Points on a hilly landscape, in no order, each with its height.
A ball rolls from a point to whichever of its 2 nearest points has the largest drop for the distance, and stops where none of them is lower. Distance is the straight distance between rows; heights are no part of it.
z242: [  1  22 -13 -13 -14  16  41 -14 -17  18  -5  -8  14  -8  -4 -16 -13  -7
   9  10   1   6 -11  -9 -33 -21  -1   0   5   9 -14  -9   4]  h=448
z755: [ 13  -3   0  16  -4 -15  -7  -2  16 -22  13  14  21  -4  31   5   1  -3
 -15   0  -5 -18  13  19  -4  -3   1  28  16  -3 -17 -12  -1]  h=300
z188: [ 15 -13   3 -12   0  11  17 -21   4  15   8  -1 -13  -9   2 -12   5   0
  15  13   5  -2  -9   5 -15  31   7 -14 -13  13  11   3  22]  h=485
z767: [-26  -5  -8  -7 -11 -13  -1   8  14 -18  -2 -12  22  -7  -9  -7   2  11
  25  13 -14   1 -20  -5  -8   2   0   5  -3  -3  10  23 -32]  h=258
z407: [ -3  -2   7   8   2  -7  -7  16  17  -9 -14   1   1 -29   1 -10   0 -25
 -12  25  -5  -1  14   4  21  20  15 -13 -25  15  -5 -17  -7]  h=255
z225: [ 12  -9 -15 -17  -3  23  -8   5  -5  -4  -8  -3  24   4  -4  -8   1  -5
  20 -15   1  -1  -7 -12 -27   7 -17   2  21   5  21   0  -1]  h=343
z351: [ -7  -6  17  12  -4 -17  47   0  22   6 -16 -15  -2  -5 -12  11  -2 -16
   8  -2   5 -10  -6  -4  20  11  -4  -5  -2  -7 -18   4  -7]  h=304
z75: [ -3 -15  18   8  -6  -5   6  22  24   5  27  -8   4  17 -16  18  26   3
 -15   4 -21 -10   2   9  15  -1   8 -10   5  10   1  25  18]  h=499
z985: [  8  23 -16 -15  -6  21 -41  -2  -4  -7  10  17  20  -4   2   9 -11   8
  -6  -2  37  -1 -11 -11  -5 -28 -10  47   1   5 -13 -17 -11]  h=568
z838: [  4  -3 -18   7  26   4 -27   9   2   6  -4 -15 -31  19 -16  22   2  27
  18 -19 -15   4 -19 -10  18 -12 -12   0  28 -22  -9  25   1]  h=614
z919: [-32  -1  15   2   3   4  32   6 -17   4 -18  -4 -14  -3 -17 -10   6 -24
  26  -4  29   8 -16 -22  -7 -15  11   5 -24  -1  -7  -1 -43]  h=377
z992: [ 10 -10 -28  -3  -4  15   1  14  11  13  21  24  21  -7 -12  10 -25  15
  -2  14  -9 -15   8  13  12   0   7   8  17  24 -46 -38   8]  h=223
z733: [  2  -2   6  -2  -1  15  -9  10  10  -3   3  -9  10   0  -8  15 -22   1
  17  24  15  11  17  -9  -1  -8  11  -3  -4  35  -8   1 -18]  h=309
z314: [ -9  28  10   7  -6   2 -26  -4  14  -7  15 -17 -13  18   6  24  19  17
 -30  -6   9   5  21   5  13 -24  -9  17   3  -4   8   4   4]  h=467
z26: [  2  27 -25   1 -26   1  13  -9   4  11   3   7  19 -29  16  -7  -8 -14
 -29  17  -6  -4  20  24 -11   7 -15  -6  -8  -2   2  -8  28]  h=369
z623: [ -9  23  10   1  17 -13 -20   0 -14 -19   2  -7 -21 -23  37 -10 -12  -6
 -30   2  11   9  13  15   2   3   6   6 -14  10  29 -39   8]  h=470
z367: [ 17  15 -39  -2  -5  26   5 -10 -16   2  11  35  -5   6  -3 -11   2  10
  -6   8 -11   3   8  -1 -16 -33 -16   2  11  -3 -33 -14   5]  h=449
z947: [ 19  -1  27 -14  -8  12   0 -20 -19   4   2   0   8  -2   7  -2  -2 -17
  49  -3   5  18   9   5 -30   5  -7 -41  14  -5  13  12 -15]  h=365
z739: [-12 -24  51   5  -3 -38   8   1   2 -22   6  -9  17 -18  -5  -7   0 -18
 -12   1  14   3   6  18   3  14  -4  -9   5  15  48   0  -3]  h=631
z30: [ -8   6 -27  -8   4  -5  46  27  13  25 -34  -6   6  -9 -19   4 -23 -12
 -21  18 -25   0  24 -18  15   2   7 -15  -9  22 -16  17   9]  h=506
z214: [-11  -4 -16   0   5  -5  22 -10  30   1  -6  11 -32  16 -17  14  14  16
 -10   6   6  -8  -4   2  27   2   8  25 -30   2  -9  19   6]  h=417
z90: [-16   0  41   7  -2  -6  13  -3  19 -10   2  -6  -7 -46   0   8   1 -29
 -18  21  17  23   8  -6  25   2  16 -19 -23  12  -9  -3  -8]  h=205
z846: [-13  14   7 -17  15 -27  37  -7 -34  13 -20 -31 -11  -4  -5 -17 -23  -1
 -11   3 -12   4  -2   5 -13  -1   4  -5  -7  12  23  38  -9]  h=135
z901: [ 14   7  11   3 -20  -4 -14 -21   5 -13  -6 -14  18   9  25   0 -27  17
  10   8  20   7  29  15  -9  35  12 -10 -17   8  19   0  -2]  h=542
z522: [ -3   4  21   4 -10  -5 -17  -9 -17 -24  17  14   0 -44  17 -22 -12 -26
  -3  10  23   5  -9  29  18   5  10 -11 -27   2  11   8   1]  h=366
z355: [-19 -12 -13 -19   2  12  10 -15   1   8  -7 -24   8  20 -31   8   4  28
  -7 -27  18   0 -29 -29 -10 -20 -18  33  28  -6  10  28  -5]  h=216
z293: [-13   5   6   0  -2 -25  -7  -1  11   2  -8 -21   2  14   0  -6   5  24
 -12 -18   9  -7  -4  10   3  11  -3  16  -4  -7  41 -10  -1]  h=122
z891: [ 17  -7   2  15 -19  18   8   0  22   1  17  33  30  -8   0  -8  11 -13
   5  -9   8  -4  -5  -4  -2   1 -13   2  16 -25 -31 -28  -2]  h=217
z253: [-11   1  -3   2   9  13 -10  29   0  -4  34  11   9  -2   2  -1  16 -17
 -23  -2  10 -11 -14  -4  -4   2  17  11  -7  27  20 -33  19]  h=661
z336: [  0   1 -27 -20   3  -1 -10   5 -10   3  22  -1 -10  15  17  14  18  21
 -22   4 -54   4  -3  11  -9 -38 -16   4  34 -14 -12  11  32]  h=184
z486: [ 12   3 -24  15   6  25 -17  22   7   9 -14 -11  24  46 -12   9  -8  28
   8 -42   5 -18  15   0  -4 -21  -9  33  35 -10 -14  18 -19]  h=340
z469: [ -6  -2   3   3  20  -2 -25   8  -7 -16   9  -1 -12   5  18  17   9   5
   9  10 -23  20   0 -17  -7 -31  -3  13  28 -12 -19  17 -25]  h=276
z853: [ 16  -7  51   9  -4  -9   1 -29   0 -14  10   7 -11 -17  29   2   5 -12
  15   7   8  23  14   4   5   8  12 -27  -9 -14 -26 -24 -13]  h=602
z572: [ 15 -17  18   1 -27  23   7 -11  24   7  34  34  28 -13 -18  -2   5 -22
  24   4  27   2 -30 -15   3   8   9  -6 -15  -7 -37 -18  -1]  h=134
z878: [ 15  -2 -21  14 -11  27  -3   8   1  -2  16  40   2 -26 -14  -6 -21 -11
 -10  20  -8   2  29  12   0   0  -1 -18   1  28 -28 -33  11]  h=142
z493: [-12  -6   2   0 -13  -3  10  21   1  -7  27 -23  15  24 -16  10  12   5
 -13  -8 -20 -17 -14  12  -4 -24   5  12   7  20  20  34  16]  h=518
z378: [  0  -1  27 -12   0  -3 -23  -2 -26 -15   4   3  11 -15   3 -17  -2 -30
  35 -15  21   4 -12   5 -20  -8  -4 -20   3  -2  29 -13 -16]  h=342
z904: [-31  -3   3 -25  -3 -23   9 -11  -9   5 -13 -22  -3 -17  -3  -6   6  10
  15  19 -20  12   6 -17 -17  18   9  -8 -17  -8   6  29 -31]  h=232
z170: [  4   5 -12  13 -14  -4 -10  11  18  -9  30  18  17 -15  32   4  -1   1
 -30  15 -15 -16   7  35  12   3  25   7   0   3 -21 -33  20]  h=339
z697: [-16  -6  -1   3  -4 -17 -10  23  27  14   7 -18 -10  35  -7  15  23  24
 -18  -7 -36 -23   0  13  33  12   2  -7  -2  -3   8   3  16]  h=476
z239: [-13 -18  21 -26  -5  12  11 -36  -4   2   4  -4 -19  -7 -24  -3  30  -9
  34   4  20   6 -20  -4  -1  25   2 -16 -25   3  15   2  -6]  h=508
z491: [-20   6  25 -23   0  -2 -25 -25  -5   5   6 -23 -20  -6   8  13  16  24
   9  -1   7  23 -14 -13 -14 -11 -11  -3   3 -18  27  -9   4]  h=538
z364: [-24 -30  35 -16  10 -18   2 -10   8 -15  13 -11  -3 -24  -2  -1  28 -11
  -1  22  -7   5 -13  -7  -3  23   8  -5  -3  12  30   4  -9]  h=623
z121: [ 14   1 -17   5  -1  30  13 -10  -5  -4  -5   7  -2   5   3 -12  26 -14
 -29 -30  -3  -4 -12  -4  -1 -20 -31   8  31 -26 -13   6  23]  h=392
z298: [ -7  10 -20 -11  21   4   8  -8   0  17   2 -20 -20  19 -12  22 -19  31
  -9  -7   9 -14 -11  -5   5  -5   5  23  16  20 -10 -10  15]  h=585
z678: [  4  -2  -1   3  26 -12 -15   0  22  -3  -8 -18 -14  25  -5  35 -20  37
   5 -23   4  -9   3  -4  19  12  -1   6  21  -5  -9  -6  -9]  h=601
z406: [ 17  17 -28 -11  -8  22   4 -18 -24   3   2  23   2   5   2 -14   6  -5
  -5  -6   7   1 -34  -6 -14 -40 -13  19  13 -14 -30  10  13]  h=421
z210: [-14   6  19   1  -8   2  25 -30   8 -11   9  17  -8 -37   1  -3   9 -29
 -18  22  16  16  -6  -9   6  -9   3   0 -11  -6 -29  -3  -8]  h=156
z672: [ 20 -27  25   2  13   8  11 -10   5   2  16  14  -4  -9   2  -8  -8  -4
   2  26   6  -2   3   0   3  29  25  -3  -5  28  -4 -28  19]  h=457
z857: [ 16   8   0  -1  -1   4 -23  -5  22 -16  14  -7 -17  -5   2  30   6  12
 -26   4  10  -6  17  27  18  15  -5   2   5  15  16   4  25]  h=446
z65: [-16  -2  11  11 -11   2   8   9  25   7   7 -11   7   5 -25  22 -22  -2
  17  10  18   4 -12  -1  21  -8  19  14 -21  27 -18   2 -19]  h=346
z671: [ -9 -12  32  -2  19  -8  27  -3 -30  -1  -7   5 -12 -22  -2 -28  19 -40
  22  -3  19   3  -6  -6  -5   4  27 -14 -10   1 -13 -22 -27]  h=338
z807: [ 20 -17  25 -10  12   7   0   2 -11   0  18  -1  17  -2   0   0 -33  -5
  27  22   6   6  -4   7 -13 -10  13  -2  25  38  -3   9   3]  h=345
z859: [ 17  27 -18   6 -17   0  -2  21  -4   3   0   6  10   4  23  10   3  -2
 -26  -2 -29   7  37  11  -1 -31 -23  -7  24  -5  -1   1  18]  h=420
z804: [ -1 -21  27 -15  20  -6  24   1  -7  -3   5  -4 -12 -34  -5 -18  26 -27
 -21  25 -17  10  11 -16  -7  16  17 -25 -12  17  10   3  13]  h=612
z864: [  4  -2 -21  -3  -3  21  -7  12 -10   6  -7 -13   4  19   5  -3  14   9
  -3  -8 -50   7 -11  -9 -16 -36 -21 -11  35 -19  -4  18  13]  h=222
z504: [ 18   6 -11 -18   3 -15  -6 -13   4  -1  -4 -16   4 -11   5  19 -25  13
 -13   1 -11  -6  21  11   7  17 -15 -16  23   7  19   3  31]  h=427
z959: [-17  10  30 -12   2 -28  21  -8   0  20 -28 -17  -9  -2   1  -7 -11  -8
  -5  24 -16  10  25  -1   6  15  18 -18 -28   8   9  22  -6]  h=190
z483: [ -9 -28  28   2   1  -1  10  -6  12   0  34  26  11 -30  -3 -14  11 -26
  12   5  19   4 -39 -13  17  17  26  -9 -19  -8 -25 -19   1]  h=224
z691: [  5 -10  40  16  -9 -11 -12   7  16 -30  27  -2  31   1  11   4   0 -22
 -17 -17  32 -10   4  14  -1   8   2   3   5  14  28 -15   7]  h=640
z828: [  8   9 -17 -15 -17  35 -33   7   2  11  32   6  30  16 -12  18   1  16
  -1 -10  21 -13 -17   9   1 -31  -6  26  18  13 -12   9   6]  h=554
z435: [  1  34   3  16  -4  -9  -4  15  -8  27 -18 -22 -22  17   3  11  -9  -1
   0 -13 -19  12  11   6  13 -17 -19 -31   1 -18  10   1  12]  h=517
z238: [ 15  10  25  16 -15 -21 -21  -1 -11  -6  11  -4  -8   1  39  -9 -23  -9
 -34   3   6   6  11  43   6   9  24 -11 -24  11  35 -19  23]  h=495
z622: [ 22 -25   6  -1  -2  20 -37   2  13 -10  27  21  15 -25   0  -2   4  -9
  14  15   2   1  -7  -4   1  20  10  -8   0  17  -8 -22  11]  h=426
z727: [-14  -2 -49  -7  15   1  34  19   3   0 -21  -6  -4  -5  -8   0  -8   3
 -21  19 -23 -19  -2 -15  11  -5   4  11   2  12 -26  12   5]  h=486
z204: [  7   9 -11   5   0  -1   7 -13   6  -5 -11   3  11   9  11  -3  -2  14
  -1  -8  18  -6  15  -1 -20  -6  -4  31   2  -8  -8   3 -23]  h=268
z482: [  6   7  -5 -25  -7  -1  -1 -17 -20  -4  -2  -7  11 -40   5   1 -22  -3
   4   9 -20  15  10  12 -14  -1 -14 -30  18   2   8   8  21]  h=409
z130: [ 19  -5  25   6 -21  -3  -9 -16  12  -6   4  -6   9  -9  38  -5 -26   7
  -8  10   6  -6  12  31  -2  46  15  -6 -22   8  14 -27  26]  h=521
z970: [-31   9 -23 -20 -20 -16   0   7  10   9  -2 -29  17   5  -1  16  -6  14
   5   9 -44  11 -19 -10 -13  -4 -12  -4   6 -13   8  21   3]  h=266
z798: [-23 -22  35  -8  -3 -10  13 -23   0 -15  -4 -11 -22 -25 -29   7  -7  -8
  32  10  31   8 -19   4  27   5  13  -7 -37  12  -9  31 -28]  h=408
z42: [-21 -13  38  -3   4   4   2   0  -3   4  -2 -17   4 -14  -7   0 -13 -10
  33  33   8  11   4 -21  -6   7  29 -13 -20  24 -13  -5 -34]  h=264
z576: [ 20  -2  32   9  15 -13  -7 -12   5   0  -3  -7 -28  -9  17  22 -10   8
   4  16  -6  17  31  -8  15  -1   5 -26   5  -4 -25 -12 -12]  h=583
z786: [ 18 -13 -28  12 -14  38 -18  12  -1   2  -8   6  30  41 -12 -19  12  13
  11 -36   7 -22  -4  -5 -13 -12 -19  23  23 -20  -1  21   1]  h=374
z720: [ 19  13 -17   4  -5  25   1 -20   0  -2 -14  17  -6  -3 -12  16 -12  10
  26  -3   7  23  38 -20 -10 -14 -21 -13  21  -3 -28 -14 -24]  h=487
z313: [ -4 -23   0  -4   3  20   8  22  10   5  35  16  12   4 -22  -5  32 -19
 -11  -2  -2 -19 -36 -25   0   0  11   8   0  21  -7 -14  25]  h=676
z685: [ 19 -17  12 -12   4   9 -24   7   0   2  11   6  35  16  10   5 -19   7
  31   5   0   1 -12   1 -23  -5   2   8  27   3  -3 -23  -2]  h=364
z79: [  4  -1 -30  -5  -6   5   7  10  -8  10  13  -5  26  25  -9   4  -5  17
   6 -14  -6 -26 -28  10  -6 -23   8  24  23  16 -10  28   8]  h=537
z266: [-15 -42  40 -20  12  -1  10 -18  -7  -8  19  13   8 -36   4 -21   8 -27
  19  20  14   3 -13  -7   4  17  32 -22  -8  -4 -33  -6 -24]  h=285
z34: [ 29   3   0  16  18  -6  14   3 -16  10 -22  -3 -34  15   0   8   2   1
 -10   7  -8   0  43  -8  -7   6  -5 -23   4  12   9  23   2]  h=514
z603: [  4  25 -10  -4 -18  13   1 -12  -8  -4  12  19  20 -31  24 -10   4 -24
  -6  -3   5   9   8   4 -28  -6  -6 -14  -8 -15 -10 -17  -3]  h=400
z801: [ 25   4  23  10  -5  -2 -30 -16  15 -11 -10 -17  -4  12  21  28 -31  28
  14   3  -1  21  36   3   6   9  -4 -22   8  -3   2  -8 -10]  h=563
z953: [ 15   8 -57  -5   2  29 -12   4  -5   3 -14  15 -18   4  -7 -13  11   4
  -7 -11   0 -15  -9   5  -1  12 -17  -2   2  -5   2   5  25]  h=306
z624: [ 13  10 -42   5  24 -33   4  22 -18  -1 -35  -2   4   8  15 -14 -16  -2
 -12 -19 -28 -15  28   0  -3  19 -13  -3   4 -18  15  19  -3]  h=310
z602: [ 10   6 -24  -9  -5   7  26  -9 -21  27   5   9  16   5  12 -11 -22   5
   2   4 -24 -11  -5  20 -31  -6   4  -3   9  14  -3  -2  34]  h=425
z289: [ 15  28   4  22   6  15  -6  -1 -11   2  -8 -11 -22  28  -6  14   5  18
  -5  -6   4  16  30  -5  -4 -13  -8 -10   6   2   4   9   5]  h=492
z586: [ 29  -5  -7  21 -10  13 -44 -11  11  -8  -3  10   6   6  33   8  -8  13
 -18 -17  28 -12  22  27  -7  27 -15   9  -1 -11  11 -33  32]  h=226
z149: [-15   9 -22  -7  17  -8  34 -11 -39  -2 -38 -14 -27   7 -14  -4 -10  -2
   6 -18  14  -3  -7 -13  -1  -2  -2  -6 -10  12  13  33 -15]  h=183
z194: [ 15   4   8  -5   1  17  -4 -31   6  -5  16  37 -17  -7 -12  -8  35 -11
 -16  -3  34   1 -22 -22   4 -18  -5  22 -12 -17 -27  -2   4]  h=307
z523: [ -6  -3   8   6  -4  15   8  -1   4  10  -3   5 -11  17 -20   3  17   4
  22   4  28  10 -19 -38  -5 -24   2  26  -9 -11 -26   3 -32]  h=344
z269: [-42 -20  15  14  -3 -16  30   5  14   0  -5  -5 -17  -6 -35   8  -5 -11
   9   9   9   1 -26   6  36 -11  18   9 -31  19  -1  23 -19]  h=379
z582: [-31  18 -15  -9   8   6  11  11   0  24 -19 -17 -22  -8  -4   4  12  -8
  -6   7 -15   7 -13 -22   4   0  -4 -13 -21  -1   9 -19   6]  h=556
z107: [-25  13 -12  -4  16 -15 -22  11 -29  -2 -10 -14 -19  22  10 -10  -4  13
  26  -3 -17  12 -16  -1  -5 -21   5   1  -1 -13  19  14 -16]  h=286
z590: [  5   5  17 -21 -15  -4   0 -15 -24   3   1  -2   5 -19  13 -12   7 -21
  31   6 -25  15  10  22 -12  12   0 -46 -14  -7  16  17  -4]  h=385
z341: [-32   5  17  -1   2 -34  -9  -3 -14   4   2 -10 -28 -10  -1 -25   4  -1
 -26  14  -5  12 -20   9  21   7  16   7 -42  16  49  -1  13]  h=423
z634: [ 12  13 -27   9 -14  11 -13  14  17   6 -16  10 -17  -2  -4  -3  24 -12
 -15   2  -9 -15  15  -5  13  24 -18 -21 -20  -9   7  -5  12]  h=305
z459: [ -2  -3   4   9 -10   0 -13  14   1  -5  28   0  29   9  12  -5  21  -7
 -26 -28  13 -20  -1  17  -9  13  -1  19   8  -2  31 -16  32]  h=649
z650: [  9   6 -33  27 -19  30  -6  24  16  11   1   0  20  30 -13 -16  10   8
  16 -12 -12 -20   1  19  -4   9  -8   7  -8   0   8  17   4]  h=413
z601: [ -1  -3   1  -5  18 -16  -8  23  -5 -18 -22  -4   8 -24   6 -14 -17 -22
   7   7 -10   4   5   5   4   9   4 -16   9   1   4  -8 -21]  h=296
z275: [-10   1 -28  -6  12  -7  17   3  10  21 -10 -15 -37  30 -13  19  14  18
 -27  -7 -19 -16  -1   0  38  11  12   1 -14   3   3  29  23]  h=447
z174: [-22  37 -10  -5   1  -7  -8   9   1  31 -20 -21 -25  -2   2  25 -28  17
   2   5   1   7 -12   5  23  -5   1 -17  -5   3  -3  -3   7]  h=539
z393: [ 21  -6  13   2 -15   1  22 -19  25   8   2   4   9  -3 -14  10   8  -6
   9  -6   3  -7 -17   7   7  18 -20  -7  14 -26 -21   1   7]  h=263
z979: [ -7  10 -17   3  15 -15 -19   7 -11  -1   3  -4 -16  12  22  19  -9  23
 -12  11 -47  16  18  11   1 -30  10   3  12  -9 -11  20  -4]  h=237
z945: [  6   5  -9  14 -11   9 -29   9  19  -7   2  -1  20  22   4  15 -11  26
  22 -12   5  -1  16   8  -1 -12  -5  20  25 -17 -13  15 -25]  h=303
z728: [  4  14 -35 -11  15 -23 -18   7  -2   4 -37  -4   6  22  25   7  -9  27
  -7 -38 -35   7  28   1 -21   8 -12   9  23 -40  16  16   8]  h=277
z36: [  8 -11  18  13   8   0  15   7   6 -15 -21  -1  -2 -22  -6  -9   1 -27
  18 -13  26 -13  -1   4  10  45 -10 -11 -10   0  16 -30  -2]  h=97
z866: [  2  -7  20   5 -16   3  12 -26  17 -10  10  25   6  -5  -7  -6  26 -11
  -8  -8  47   0 -11  -7   6   5  -9  34 -19  -7   1  -1  -9]  h=260
z709: [-15  16  15   6  13 -30  -1  18 -20   7  -7  -7 -26   6  18 -17   7 -15
 -40   9 -12  -1   7   8  12  -4   5   7 -26   6  37 -16   9]  h=445
z209: [ -2  16 -10  10 -15 -15 -11  25   2  15  18   2   6   4  20  -1   2 -11
 -26  -4 -35  -8  12  32  20 -11   3 -11  -2 -11  -4 -11  27]  h=386
z50: [-34  12 -11 -22 -18  -1  12 -10   2   7  -4 -27   6  12 -14  18 -13  14
   3 -13  -4   4 -41 -11 -15 -21  -9  15  20 -10  -3  27   2]  h=241
z669: [  1 -11  38   0  -6 -12  24 -33  18  -6  12  16  -4  -5   3   4   2  -7
 -10  15  40  10  -9  -1  12  -1  23  27 -24   4 -20  -7  -8]  h=215
z719: [  6  -7 -10   7  -2 -23  20  10  21   8 -21   8   7   2   6  -4 -17  12
 -10  15 -17 -21  16  19  18  39  14   6 -40   9  -7  14   7]  h=388
z219: [ 31   0 -26   6  -1  20 -33  -3  -5  -6  10  31  -6   2   9  -4  14  11
 -16 -20   1 -14   6  28  -1  17 -23  11  20 -16   3  -1  29]  h=267
z222: [-17  -2  -7   9  24  -3   6  39 -20  -8 -12 -21  -6  22 -18   7  -7  -4
   5   2  -1  -4  -3 -30  -1 -23  11   6  10  29   9  22 -28]  h=551
z710: [ 24   0 -22 -11  -5  33 -16 -13  -6   2 -10  31  18   7   4  -7  13   8
   4  -5  -5  16  26 -24 -26 -21 -24   8  25 -27 -25 -13 -10]  h=469
z28: [-11 -19   1   0  13  -7  -7  -2  -8 -15 -28 -19 -14  13 -22  -7  16  17
  28 -32  17   5  -7 -22  -7   5 -19   3  16 -24  29  14 -32]  h=129
z682: [ 24  -5   0   8 -14  24 -11  -3   5  10   9  17  -8   3  -9  14 -12   6
  44   1 -12  15   0   4  15 -16 -18 -29  18 -12 -35  -6 -13]  h=512
z948: [  4  -2   3 -17  21  13 -20 -26  -3  10  -8 -12 -24  15   7   0  17  37
   4  -3   9  17   0 -28 -25  -6  -4  15  12 -12   9  -1  -3]  h=546
z480: [ -1 -16  14   1   6  -9  24  -1  -7 -10  16  11   7   2  -5  -1  10  -9
  -2  30   1  -4 -25  -8  -7 -15  20  19  -3  20 -15  26  -7]  h=581
z938: [  2  -2 -17  -8   2 -13 -19   5  10 -25 -12   8  34 -28   1  -3   0 -18
   6  -8   8 -13   3   5 -16  24 -26   5  14 -13  17  -3 -12]  h=322
z366: [ -2 -25  30   0  -1  -8 -11  10  19  -5  -5  -8   6  -7   4  -5   0   2
  45  16  -9   9  11 -14   1  33  18 -31 -13  -3   3  -9 -30]  h=218
z893: [-18  -2 -16   0  11 -10  -2   6 -15  -3 -20 -23  10  33 -30   2  -8  26
   3 -45  10   0  -3 -19 -12 -17 -12  17  24  -8  31  24 -20]  h=178
z548: [-28   2  37  -4  -6 -19  12 -15 -30  -7  15  -4  -7 -26   7 -36   7 -20
  -7  15  17  15 -13  20   4   8  33 -13 -42  17  23   0  -4]  h=398
z614: [  4   8 -10  11 -14 -11 -30   7  10  -7 -18 -12   4  13  14  -2 -10   8
 -28 -22  16 -12  17  32   6  39 -12  11 -12   1  40 -23  20]  h=177
z500: [ -7   9 -35  -7   4   6  18   1  12  22   2   1   2   1   5   4 -20  26
  -3   9 -30  -7  18   5   7   1  -1  -4  18   1 -32 -32  17]  h=281
z903: [ 24   7 -24  -3  20  28  12 -13   5  18  -6   3 -19  26 -18  17   2  32
 -17 -19  17 -13  14 -16  -6  -7  -8  21  24   4 -18  -3  10]  h=570
z528: [  0  19  41   8  -7 -15   2 -27 -26  -8   8   2  -9 -21  39 -11   4 -21
   0  -8   0  22  -6  24   2   1  14 -22  -9 -31   6 -24  -3]  h=620
z954: [-14 -11  -3   4  20 -17 -19  -3 -10  -3 -11  -9 -32  25 -15  -9  12  46
   3 -26   4  -5 -19  -5  11   4  -6  19   4 -18  34 -10  -7]  h=65
z458: [ -3  -8 -15   7  20 -46   0  21   2  -3 -29  -4   1   9   2  -7 -23  10
 -17   6 -18 -21  31   7  18  32  13  -1 -14   3  21  27 -14]  h=347
z600: [ 10 -16  30  14  -8   7 -20   3   9 -11   1   2   6  -3   2   9  -5 -17
  45  -7   1   9  -2  -4   9  -4 -11 -17  13 -30 -27 -11 -35]  h=536
z373: [-20 -20  31   5  18  -8  22  13  -9 -14  13   5 -14 -26 -15  -8  22 -30
 -24  25 -14  11 -17 -20   6 -14  23  -6 -12  16 -10  27  -4]  h=597
z501: [ 31  -6  -1   1  -3  24 -21 -17  -5 -11  14  54  -4 -17  -6   2   6 -17
  -2  11  41   0   1 -14  13 -13   2   9 -14   9 -34 -22  -4]  h=358
z839: [ -5   6 -29 -12  13  -8 -13   5 -18   3 -20 -11   5  16  27  -6   4  19
  21 -23 -33  14  -1 -14 -29 -10 -15  -4  21 -30  14   7  -4]  h=254
z4: [ 10  -8 -17  23  -8  15  -1  22   5  -4  12  41  25 -18   9 -11  -2 -16
 -17  10 -26   1  43   4 -16  29 -10 -26  11   9 -13 -40  20]  h=212
z229: [ 11 -23  10   2   6   4  -8  -3   5   0 -23  -6   7   1  -4 -10  -7   3
  41 -11  16 -14  -4   2   3  40 -11 -12  -5  -6   6 -15 -24]  h=164
z649: [ 29  -4  -9  -1 -12  29 -45   8  -1 -11  40  54  25  -8 -15  -5   0 -13
   2   7  24   1 -12   1   0 -15  -1   0   2   5 -26 -24   6]  h=399
z67: [ -4  17   5  -3   3  -2 -20  17 -22  -2  -2 -11   9  -9  14  -7 -10 -12
  29 -22   1  14 -24  12  -8 -29 -11   1  13 -18  23 -12 -10]  h=318
z302: [ -5 -10  15   5   1  15  -8   6  -5   3   9   4  -5  10  -9  10  28 -13
  10   5  -7   7 -20 -29 -15 -39  -9   5  21 -11 -15   7 -16]  h=308
z374: [ 36 -13 -14  -6  24  23  -3 -20 -11  13 -15   4 -16  24  -5  -7  16  34
   0 -26   9  -2   9 -21 -19  -1 -20  14  38 -19  -4  -4   9]  h=557
z834: [  3  -4  -7  -4   2  14  22 -21  20  21  -8   9 -20  15 -21  10   9  15
  24   0  37  -6 -19 -17   8   7   9  25 -29   1 -13  -5  -6]  h=382
z237: [ 16  -2 -28  15  -6  11 -10  33   1  10  -6  14  13   2   9 -17  11 -16
 -23  13 -30  -8  34   3 -15  20  -8 -18  -7   1  13 -12  28]  h=259
z318: [  2 -23 -14  -8   5   8   7   0 -16  -4  12  16   7  28 -18  -7  11  10
   0   1   1 -21 -31 -16  -2 -24  -2  37   7  13 -13  25  -3]  h=558
z123: [  9  11 -30   0 -12  13  24 -15   2  17  20  23  15   0  13  -3  -5  -5
 -24  -1  -2 -19   2  29  -9   7  -6  14  -8  13  -8  -5  44]  h=401
z2: [-11  33 -20 -11   3 -26  16  13   1  23 -20 -23   8   9  -5  22 -31   8
 -21  14 -26   2  24  -6   9  -1   5 -14 -10   9   1  35  -1]  h=523
z889: [  8  13   0  13 -22 -19   5  -2  -4 -10   9  20   5 -35  19 -24  -8 -26
 -12  17  -6   0   2  34   3  23  13 -18 -28 -13   0   6  22]  h=323
z74: [ 13  -1   7  -1  17   4   7  -5   1 -14   5  -1  -5 -11  -9   5  11 -15
 -23 -26  20 -10 -22   0   4 -11 -21  14  35  -6   6 -20  19]  h=367
z92: [ -8   9 -22   9  -8   7  15  19  13  24 -14  -9   7  29 -13  -7  -5  12
  35   8 -16  -2  -3  -5  -1  17  12  -6 -27  -4 -12  14  -6]  h=450
z961: [-17  -4   5  22   8 -13   6   6  20  -3  -6 -10 -28  28  -2   7 -10  29
  -5  17  11  -2  15   1  29   8  23  19 -38  13   3  10 -15]  h=451
z567: [ -2  22 -13   2 -11  -8   8  22  -8 -10  -9   1  16 -10  21 -12   7 -36
 -17 -10 -23  10   6  -1 -15 -16 -15  -9   6 -26  11  -8   6]  h=422
z725: [  0  24 -19  -5  15  -3  26 -17 -15  -1 -27  -6 -17  -1   2   1 -15   6
   5  -5  20  -1  20 -20 -14  13   3   3  -6  -4   2   3 -15]  h=227
z830: [-24  -8  39  -3 -11   2 -22 -21   4  -5   9 -15 -20   0  -5  -3  22   4
  24  -8  20  16 -22  -7   6  10  -3 -16 -20  -5  30 -24 -16]  h=525
z781: [  3   7 -35  -9   1   0  44  -2 -17  -1 -20  -1  15  -8  -1 -23  -9 -25
 -10  -2 -11 -16  -4 -15 -20 -14  -6   3   8   3 -14  13  -4]  h=465
z8: [ -8   6  24  14   3 -24  13   1  -2 -22  -2  -4  -2 -12 -12   5  -3 -16
 -14 -14  18  -7 -11   6  21 -15 -15  12   3  -9   3  -5  -8]  h=341
z803: [-38  -6   6   5   5  -6   9  23 -15  -3  -2 -19  -6  13 -26   3   9  -2
  -8  -3  -9  -7 -26 -11   5 -29   0  18  -3  20  27  21  -7]  h=535
z452: [-24 -15  25  24  12 -35   5  22   1   0   1 -13 -25  21  -1   3  -7  20
  -2  11 -21  -3  -1   5  21  -4  25   5  -8   9   2  15 -13]  h=481

Call two points neighbours if one is among the 2 nearest of the other. Go from one point of each pair to the other, from neighbour to neighbour, staying as low as possible. Name the highest point that can't be avoided.
z336, z572: z919
z954, z26: z567
z954, z846: z970
z878, z954: z953

For each start below, name the point where the ball stops.
z130: z889
z903: z210
z650: z846
z859: z846
z253: z214
z682: z572
z313: z214
